The views of a scene show one set of named points, each view turned or mirrored, shifted and resized as a whole, with a little noise and some points left out.

Scene 1
View 1
bato: |  18 |  16 |  -6 |   1 |   8 | -12 |   9 |   0 |  -2 |   0 |  -9 |   7 |   2 |   2 |  24 |  18 |  -8 |  -3 |   4 |  12 |   6 |  19 |  -4 |  12 |   6 |  -6 | -10 |   0 |   0 |
zam: |  26 | -12 |   7 |  11 | -12 |   3 |  -8 |   3 |  -6 |  -4 |  -5 | -12 |  28 |   0 |  14 | -15 |   2 |   6 |  -9 |   5 |   5 |  26 | -20 | -34 |  13 |  -9 |  29 |  21 |  -9 |
veper: |  11 |   4 |  -5 |   8 | -19 |  -4 |  10 |  -5 |  12 |  -7 |  -7 |  -3 |  16 |   3 |  11 | -20 |  -4 |  -3 |   2 |   0 |   2 |   6 |  -3 | -14 |  12 |   0 |   9 |   2 |  -6 |
zuf: |  16 |  17 |  -6 |   7 |  -1 | -14 |  16 |  -7 |   8 |  -1 |  -8 |   6 |   2 |   3 |  24 |  10 |  -5 |  -5 |   3 |  14 |   2 |  13 |   0 |   9 |   8 |  -4 | -13 |  -3 |  -9 |
Gif: |  12 |   7 | -10 |  -6 |  -6 |  -3 |   1 |   1 |   1 |  -8 |  -7 |   0 |  13 |   4 |  11 |  -5 | -12 |   0 |   3 |  -8 |   4 |   2 |  -5 |   1 |   9 |   3 |   4 |   3 |   8 |
nomep: |  12 |  -1 | -12 | -11 |  -8 |   7 |  -8 |  12 | -10 |  -8 |  -6 |  -5 |  23 |   3 |   2 | -16 | -15 |   2 |   4 | -18 |  11 |   7 | -13 | -12 |  13 |   3 |  21 |  11 |  16 |
Fidan: |  11 |  10 | -14 |  -3 |  -6 |  -3 |   7 |   8 |  -1 |  -5 |  -8 |   3 |  12 |   2 |   9 |  -8 | -12 |  -4 |  11 |  -7 |  11 |  12 |  -4 |   2 |  11 |   0 |   3 |   1 |   7 |
dupi: |  17 |   9 |  -5 | -11 |   3 |  -6 |  -4 |  -6 |  -1 |  -7 |  -7 |  -2 |   6 |   5 |  18 |  13 | -13 |   3 |  -5 |  -2 |  -5 |  -7 |  -4 |  10 |   5 |   3 |  -2 |   3 |   9 |
zas: |  24 |   3 |  10 |  18 |  -9 | -12 |   8 | -18 |  13 |  -3 |  -5 |  -4 |  10 |   4 |  28 |   4 |   6 |   1 | -12 |  22 |  -8 |  14 |  -7 | -14 |   8 |  -7 |   1 |   6 | -22 |
sut: |   9 |  16 | -15 |  -7 |  -4 |  -9 |  11 |  -1 |   5 |  -6 |  -7 |   5 |   5 |   5 |  12 |   0 | -15 |  -5 |   9 |  -6 |   5 |   0 |   3 |  13 |   8 |   4 |  -7 |  -5 |   7 |
zedit: |  18 |   9 |  -2 |  -1 |  -4 |  -9 |   3 | -11 |   6 |  -8 |  -6 |  -2 |   7 |   5 |  22 |   7 |  -8 |   1 |  -6 |   5 |  -7 |  -3 |  -3 |   4 |   6 |   0 |  -4 |   1 |  -2 |
guro: |  24 |   4 |   3 |   9 |  -1 |  -8 |   3 |  -3 |  -1 |  -2 |  -7 |  -2 |  12 |   2 |  22 |   6 |   0 |   2 |  -5 |  13 |   2 |  21 | -10 |  -9 |   8 |  -8 |   5 |   9 |  -8 |
Zigag: |  14 |  10 |  -9 |  -6 |  -1 |  -4 |   0 |  -2 |   0 |  -6 |  -7 |   0 |   9 |   4 |  15 |   5 | -13 |   0 |   1 |  -4 |   0 |   0 |  -4 |   7 |   7 |   2 |  -1 |   2 |   8 |
Vupe: |  18 |  -5 |   5 |   1 | -18 |   0 |  -7 | -15 |   9 | -12 |  -4 | -12 |  19 |   6 |  15 | -14 |  -5 |   6 | -14 |  -2 | -12 |  -9 |  -9 | -18 |   8 |   4 |  16 |   8 |  -4 |
nebal: |  19 |  -1 |   3 |  14 | -14 |  -4 |   5 |  -5 |   6 |  -4 |  -6 |  -5 |  18 |   1 |  16 | -13 |   1 |   0 |  -4 |   9 |   1 |  19 | -10 | -21 |  13 |  -4 |  13 |   9 | -13 |
lelov: |  13 |   0 |  -9 |  -7 | -13 |   3 |  -5 |   1 |  -1 | -10 |  -6 |  -7 |  20 |   3 |   6 | -16 | -12 |   2 |   0 | -13 |   3 |   0 |  -8 | -10 |  11 |   4 |  15 |   7 |   9 |
silam: |  22 |  16 |   1 |   6 |   9 | -16 |   9 |  -9 |   3 |   0 |  -7 |   5 |   0 |   3 |  30 |  25 |  -3 |  -1 |  -4 |  19 |  -2 |  15 |  -4 |  11 |   4 |  -7 | -13 |   0 |  -9 |
fivu: |  16 |   1 | -14 |  -3 |   0 |   6 |  -2 |  26 | -19 |  -2 |  -8 |   0 |  24 |  -1 |   3 | -13 | -11 |  -2 |  13 | -12 |  27 |  37 | -17 | -15 |  16 |  -5 |  22 |  15 |  14 |
Noli: |  11 |   7 | -12 | -18 |  -5 |   0 |  -6 |  -3 |  -1 | -12 |  -6 |  -4 |  12 |   6 |   8 |  -1 | -20 |   3 |   0 | -18 |  -3 | -16 |  -3 |   9 |   5 |   9 |   3 |   1 |  18 |
ded: |  16 |  -6 |  -3 |  -5 | -12 |   6 | -12 |   2 |  -4 | -11 |  -4 | -11 |  24 |   4 |   6 | -17 | -10 |   6 |  -6 | -13 |   1 |   2 | -14 | -19 |  11 |   4 |  23 |  13 |   7 |
dud: |   7 |   9 |  -9 |  -2 | -17 |  -5 |   9 | -10 |  14 | -10 |  -7 |  -1 |  11 |   5 |  11 | -14 | -10 |  -3 |   2 |  -7 |  -4 | -10 |   3 |   1 |  10 |   7 |  -1 |  -5 |   3 |
View 2
dud: |  17 |  -1 |  -9 |  -6 |   4 |  -9 |   8 |   4 |  18 |  -3 |  -5 | -21 |  -1 |  12 |   1 | -10 |  -3 |  -6 | -12 |  -7 |   5 |   7 |  -5 | -12 |   9 |  -6 |  -7 |   0 |  -1 |
zam: |  -5 | -19 |   5 |  36 |  11 | -14 |   1 |   7 |  -9 | -10 |  -2 | -11 | -33 |  -1 |   4 |  17 | -12 |  -7 |  -1 |  -7 |  -1 |  13 |  -4 |  12 | -12 |  -3 |   5 |  -2 |   4 |
zas: |   1 |  -8 |  -6 |  14 |  20 |  -7 |  14 |   5 |   9 |  -8 |  17 |  -8 | -14 |   3 | -10 |   4 |   2 |   4 |  13 |   1 |  -1 |   8 |   3 | -13 |   4 |  -1 |  21 |   1 |  12 |
Fidan: |  -1 |  -5 |  -3 |   0 |  -6 | -10 |   3 |   1 |   1 | -11 |  -2 | -16 |   1 |   7 |   8 |  -9 |  -1 |   2 | -17 |  -8 |  -4 |  11 |  -7 | -11 |  -4 |  -1 |  -9 |   7 |  -9 |
silam: | -13 |  -1 |  -3 |  -4 |   4 |  -6 |  12 |   3 |   8 | -19 |  22 |  -3 |   0 |   7 |  -4 | -16 |  11 |  11 |   4 |   0 |  -6 |   5 |   2 | -31 |  -8 |   5 |  16 |  10 |  11 |
dupi: |  -1 |   2 |   0 |  -9 |  -3 | -10 |   5 |   8 |  15 | -17 |   0 |  -7 |  -8 |  13 |   4 | -19 |   1 |  -3 | -13 |  -9 |   3 |   3 |  -2 | -20 | -13 |  -2 |   0 |   3 |  15 |
bato: | -13 |  -2 |  -2 |  -5 |  -3 |  -6 |   8 |   1 |   4 | -18 |  16 |  -5 |   4 |   6 |   0 | -16 |   8 |  11 |  -5 |  -3 |  -7 |   8 |  -2 | -26 | -10 |   4 |   6 |  12 |   3 |
nomep: |   0 |  -9 |   5 |  11 |  -7 | -15 |  -4 |   7 |  -2 | -12 | -16 | -16 | -16 |   8 |  15 |  -3 | -10 | -10 | -25 | -14 |   2 |  11 | -10 |   5 | -15 |  -6 | -17 |   1 |  -3 |
Gif: |   3 |  -4 |  -2 |  -1 |  -3 | -11 |   3 |   5 |   8 | -11 |  -5 | -15 |  -5 |  10 |   7 | -10 |  -3 |  -4 | -16 |  -9 |   2 |   8 |  -5 | -10 |  -6 |  -3 |  -8 |   3 |   0 |
Zigag: |  -1 |   0 |  -2 |  -6 |  -3 | -10 |   5 |   5 |  11 | -14 |   1 | -11 |  -4 |  11 |   4 | -15 |   0 |  -1 | -14 |  -8 |   1 |   6 |  -4 | -16 |  -9 |  -2 |  -3 |   5 |   6 |
sut: |   4 |   1 |  -6 | -12 |  -6 |  -8 |   6 |   2 |  12 | -11 |   1 | -16 |   8 |  11 |   4 | -18 |   2 |   2 | -17 |  -8 |  -1 |   8 |  -6 | -20 |   0 |  -1 |  -9 |   7 |  -5 |
fivu: | -17 | -16 |   8 |  20 | -14 | -14 |  -7 |   1 | -20 | -16 |  -7 | -14 | -11 |  -1 |  18 |   3 |  -7 |   2 | -23 | -12 |  -9 |  17 | -11 |   6 | -20 |  -1 | -17 |   9 | -17 |
Vupe: |  14 |  -5 |  -3 |  13 |  14 | -12 |   7 |  11 |  15 |  -6 |  -8 | -15 | -26 |  10 |  -1 |   2 | -10 | -14 |  -4 |  -8 |   9 |   6 |  -1 |   1 |  -2 |  -8 |   4 |  -7 |  16 |
guro: |  -9 |  -9 |   0 |  14 |   7 |  -9 |   7 |   5 |   0 | -14 |  12 |  -7 | -14 |   3 |  -1 |  -1 |   0 |   5 |   2 |  -3 |  -5 |   9 |   0 | -12 |  -9 |   1 |  11 |   6 |   7 |
zedit: |   1 |   1 |  -4 |  -6 |   2 |  -8 |   9 |   6 |  16 | -14 |   5 |  -9 |  -6 |  12 |  -1 | -16 |   3 |   0 |  -8 |  -6 |   2 |   4 |  -2 | -21 |  -7 |  -1 |   5 |   4 |  13 |
ded: |   6 |  -9 |   4 |  16 |   3 | -15 |   0 |  10 |   4 |  -9 | -15 | -16 | -25 |   7 |   9 |   2 | -12 | -14 | -17 | -12 |   5 |  10 |  -7 |   8 | -11 |  -7 |  -9 |  -4 |   6 |
View 3
ded: |  16 | -10 |  14 |  11 |  16 | -15 |  -1 |   1 |   0 |   4 |  -2 |  -8 |   8 |   5 | -23 |  15 | -13 |  -5 |   7 |  -3 |  11 |  -5 |  12 |   3 |  19 |   8 | -18 |   4 | -15 |
zedit: |   4 |  -3 |   3 |   0 |  10 | -10 |  12 |  19 |  -7 |  -1 |  -7 |  -2 |  -3 |   3 |  -6 |   7 |   0 | -13 |  -5 |  11 |   2 |  -6 |  -1 |  -1 |  -4 |   1 |  -3 |   2 |  -6 |
sut: |   7 | -12 |   2 |   5 |  12 |   0 |  12 |  12 |  -2 | -13 |  -7 |  -7 |   2 |  -2 |   0 |   4 |   1 |  -6 |   3 |  12 |  -4 |  -9 |   5 |  -1 |  -6 |  -5 |   0 | -11 | -11 |
Vupe: |  12 |  -6 |  16 |   1 |  17 | -25 |   0 |  16 |  -4 |   9 |   2 |   7 |   2 |   7 | -18 |  14 | -10 | -10 |   1 |  -4 |  13 | -12 |   5 |  -3 |  12 |   9 | -18 |   4 | -10 |
veper: |  16 | -13 |  12 |   2 |  15 | -13 |   4 |  14 |  -1 |  -9 |   3 |   1 |   8 |  -4 | -11 |   4 |  -9 | -10 |   1 |  -4 |   3 | -18 |   5 |  -1 |   7 |   4 |  -5 |  -4 | -15 |
Zigag: |  7 | -6 |  3 |  5 | 11 | -5 | 12 | 11 | -5 | -5 | -8 | -8 |  1 |  2 | -7 |  7 | -1 | -9 |  1 | 12 |  1 | -4 |  3 |  0 | -1 | -1 | -4 | -2 | -8 |
dud: |  10 | -16 |   9 |   2 |  16 | -10 |   6 |  16 |   0 |  -6 |  -3 |   6 |   1 |   0 |  -2 |  10 |  -3 |  -6 |   5 |   4 |   3 | -16 |   7 |  -6 |  -2 |  -1 | -10 | -13 | -14 |
dupi: |   2 |  -3 |   2 |   4 |  10 |  -7 |  13 |  13 |  -6 |   1 | -11 |  -8 |  -4 |   5 |  -7 |  10 |   1 |  -9 |  -2 |  15 |   3 |   0 |   2 |   0 |  -4 |   0 |  -6 |   1 |  -6 |
Noli: |   6 | -11 |   4 |  11 |  15 |  -6 |   8 |   5 |  -1 |   2 | -13 |  -7 |  -2 |   8 |  -5 |  17 |  -1 |  -1 |   8 |  14 |   5 |   0 |  11 |  -2 |   0 |  -2 | -16 |  -9 |  -9 |
Fidan: |  13 | -11 |   5 |  10 |  11 |   0 |   9 |   6 |  -1 | -15 |  -5 | -11 |   9 |  -4 | -10 |   3 |  -7 |  -7 |   3 |   5 |  -3 |  -9 |   9 |   3 |   4 |  -2 |  -1 |  -6 | -15 |
bato: |   4 |   0 |  -2 |   1 |   4 |  -1 |  18 |  17 |  -9 | -14 |  -6 | -15 |   4 |  -3 |  -7 |  -4 |   0 | -16 |  -9 |  13 |  -6 |  -5 |  -4 |   5 |  -5 |  -1 |  12 |   5 |  -7 |
zuf: |   6 |  -2 |   2 |  -5 |   7 |  -6 |  16 |  24 |  -8 | -15 |  -1 |  -3 |   3 |  -6 |  -4 |  -4 |   0 | -17 |  -9 |   8 |  -5 | -15 |  -5 |   1 |  -7 |  -1 |  11 |   1 |  -8 |
lelov: |  15 | -13 |  12 |  11 |  15 | -10 |   2 |   3 |   0 |  -2 |  -3 |  -6 |   7 |   2 | -15 |  13 | -10 |  -4 |   7 |   1 |   6 |  -6 |  12 |   1 |  11 |   4 | -14 |  -3 | -15 |
Gif: |  11 | -10 |   6 |   8 |  13 |  -6 |   7 |   8 |  -2 |  -6 |  -6 |  -7 |   5 |   1 | -10 |   8 |  -5 |  -6 |   4 |   7 |   2 |  -7 |   7 |   1 |   4 |   1 |  -7 |  -5 | -11 |
guro: |  11 |   1 |   8 |   0 |   6 | -14 |   9 |  17 |  -9 |  -7 |   2 |  -9 |   7 |  -2 | -20 |  -1 |  -8 | -19 |  -8 |   1 |   1 |  -9 |  -3 |   5 |   9 |   7 |   4 |  14 |  -9 |
nebal: |  18 |  -6 |  14 |   0 |  11 | -19 |   2 |  17 |  -5 |  -7 |   8 |  -1 |  12 |  -4 | -22 |   0 | -13 | -16 |  -4 |  -9 |   5 | -17 |   1 |   3 |  15 |  10 |  -2 |  10 | -14 |
View 4
Fidan: |  22 |   0 | -14 |   8 |  12 |   1 |  11 |  -2 |  12 |   6 |  13 |   6 |  -3 |   8 |   3 | -11 |   4 | -25 |   2 |  12 |   7 |   1 |  14 |  -8 |  -2 |   0 | -17 |  16 |  -4 |
zas: |  -8 |   4 |  -4 |   9 |   9 |  -5 |   6 | -11 |   5 |  12 |   5 | -30 |  26 | -16 | -12 |   0 |  23 |  -4 |  -4 |  -4 |   0 | -22 |   2 |  16 | -13 |  24 |  -8 |   1 |  -4 |
fivu: |  45 |  20 |  -1 |   3 |   2 |  -2 |  19 | -17 |  -3 |  20 |  26 |  27 | -18 |  27 |  -6 | -10 |  -6 | -21 | -11 |  28 |  14 | -15 |  22 |  -2 |   0 |  -2 | -25 |  17 |   0 |
bato: |  13 | -23 | -12 |   5 |  20 |  -9 |  -5 |  -6 |  14 |  20 |  16 |   1 |  18 |  -1 |  12 |  -3 |  24 | -20 |  -5 |   5 |   6 |  -2 |   3 |   5 |   2 |   6 | -22 |   0 |  -5 |
Vupe: | -11 |  32 |  -4 |   1 |   2 |   6 |  13 |  -2 |  20 |  -4 |  -7 | -15 |   6 |  -4 | -27 |  -5 |   2 |   0 |   5 |   1 |  -9 | -19 |  10 |  -2 |   3 |   1 |  -6 |  12 |   0 |
Noli: |   3 |   7 | -15 |  -4 |  15 |   7 |   2 |   8 |  35 |  -6 |  -2 |  12 |  -3 |  10 |  -4 |  -8 |   1 | -15 |  10 |   5 |  -6 |   8 |   9 | -17 |  18 | -20 | -16 |  11 |  -2 |
silam: |   2 | -24 | -11 |   5 |  21 | -10 | -10 |  -7 |  15 |  21 |  11 |  -9 |  28 | -10 |  10 |   0 |  31 | -14 |  -5 |  -1 |   4 |  -6 |  -2 |  12 |   1 |  12 | -19 |  -7 |  -5 |
dupi: |   1 |  -4 | -12 |  -5 |  19 |   0 |  -5 |   2 |  32 |   5 |   1 |   5 |  12 |   2 |  -1 |  -4 |  13 | -11 |   4 |   2 |  -5 |   0 |   4 |  -5 |  15 | -10 | -17 |   2 |  -1 |
zedit: |  -2 |  -7 | -12 |   1 |  17 |  -2 |  -2 |   1 |  26 |   6 |   3 |  -4 |  16 |  -4 |  -1 |  -3 |  17 | -13 |   5 |  -1 |  -3 |  -1 |   3 |  -1 |   8 |  -1 | -13 |   2 |  -3 |
guro: |   9 |   5 |  -2 |   3 |   9 |  -8 |   4 | -14 |   7 |  19 |  12 |  -7 |  17 |  -1 |  -7 |  -1 |  17 |  -8 |  -8 |   7 |   4 | -20 |   6 |  12 |  -3 |  12 | -17 |   1 |  -1 |
zam: |  13 |  43 |   9 |   2 |  -7 |  -2 |  21 | -23 |  -2 |  16 |   9 |  -4 |   1 |   8 | -32 |  -3 |  -1 |   2 | -11 |  15 |   4 | -38 |  17 |  12 |  -6 |  12 | -14 |  10 |   4 |
dud: |   0 |   5 | -19 |  10 |  10 |   7 |  13 |   8 |  22 | -12 |  -2 | -12 |   1 |  -3 |  -3 | -11 |   4 | -20 |  14 |   1 |  -2 |   6 |  10 | -14 |  -3 |  -1 |  -9 |  20 |  -6 |
sut: |  12 | -13 | -21 |   8 |  17 |   3 |   4 |   6 |  21 |   0 |   9 |   1 |   4 |   2 |  11 | -10 |  11 | -26 |   8 |   4 |   2 |  11 |   8 | -12 |   1 |  -3 | -16 |  13 |  -6 |
Zigag: |   7 |  -3 | -12 |   1 |  16 |   0 |   1 |   1 |  25 |   6 |   6 |   4 |   7 |   4 |   1 |  -7 |  10 | -17 |   3 |   5 |   0 |   1 |   8 |  -6 |   8 |  -6 | -17 |   7 |  -2 |
nebal: |  11 |  19 |  -3 |   9 |   3 |   0 |  18 | -12 |   1 |  10 |   9 | -12 |   6 |   0 | -15 |  -6 |   6 | -10 |  -3 |   9 |   4 | -20 |  13 |   6 | -11 |  14 | -11 |  12 |  -3 |
veper: |   7 |  16 | -11 |  15 |   3 |   5 |  21 |  -2 |   6 |  -2 |   5 | -16 |   1 |  -2 | -11 | -10 |   4 | -15 |   6 |   5 |   3 | -10 |  14 |  -3 | -14 |  11 |  -8 |  20 |  -4 |
zuf: |   6 | -21 | -16 |  11 |  18 |  -5 |   0 |  -3 |  11 |  11 |  13 | -13 |  20 |  -8 |  12 |  -5 |  24 | -21 |   0 |   0 |   6 |  -1 |   3 |   4 |  -7 |  13 | -16 |   4 |  -7 |
nomep: |  23 |  27 |  -5 |  -1 |   3 |   5 |  16 |  -6 |  16 |   5 |   9 |  19 | -17 |  20 | -14 | -10 |  -9 | -14 |   1 |  19 |   3 |  -9 |  18 | -11 |   9 | -12 | -19 |  18 |   2 |
lelov: |  11 |  23 |  -8 |   2 |   5 |   6 |  15 |  -3 |  19 |  -1 |   2 |   5 |  -8 |  11 | -14 | -10 |  -3 | -12 |   4 |  11 |  -1 |  -8 |  15 |  -9 |   4 |  -8 | -14 |  16 |  -1 |

Which points are out of place in each view (at most two, in the order of its rows)? Write none if all are in place.
view 1: zedit
view 2: none
view 3: veper
view 4: nebal
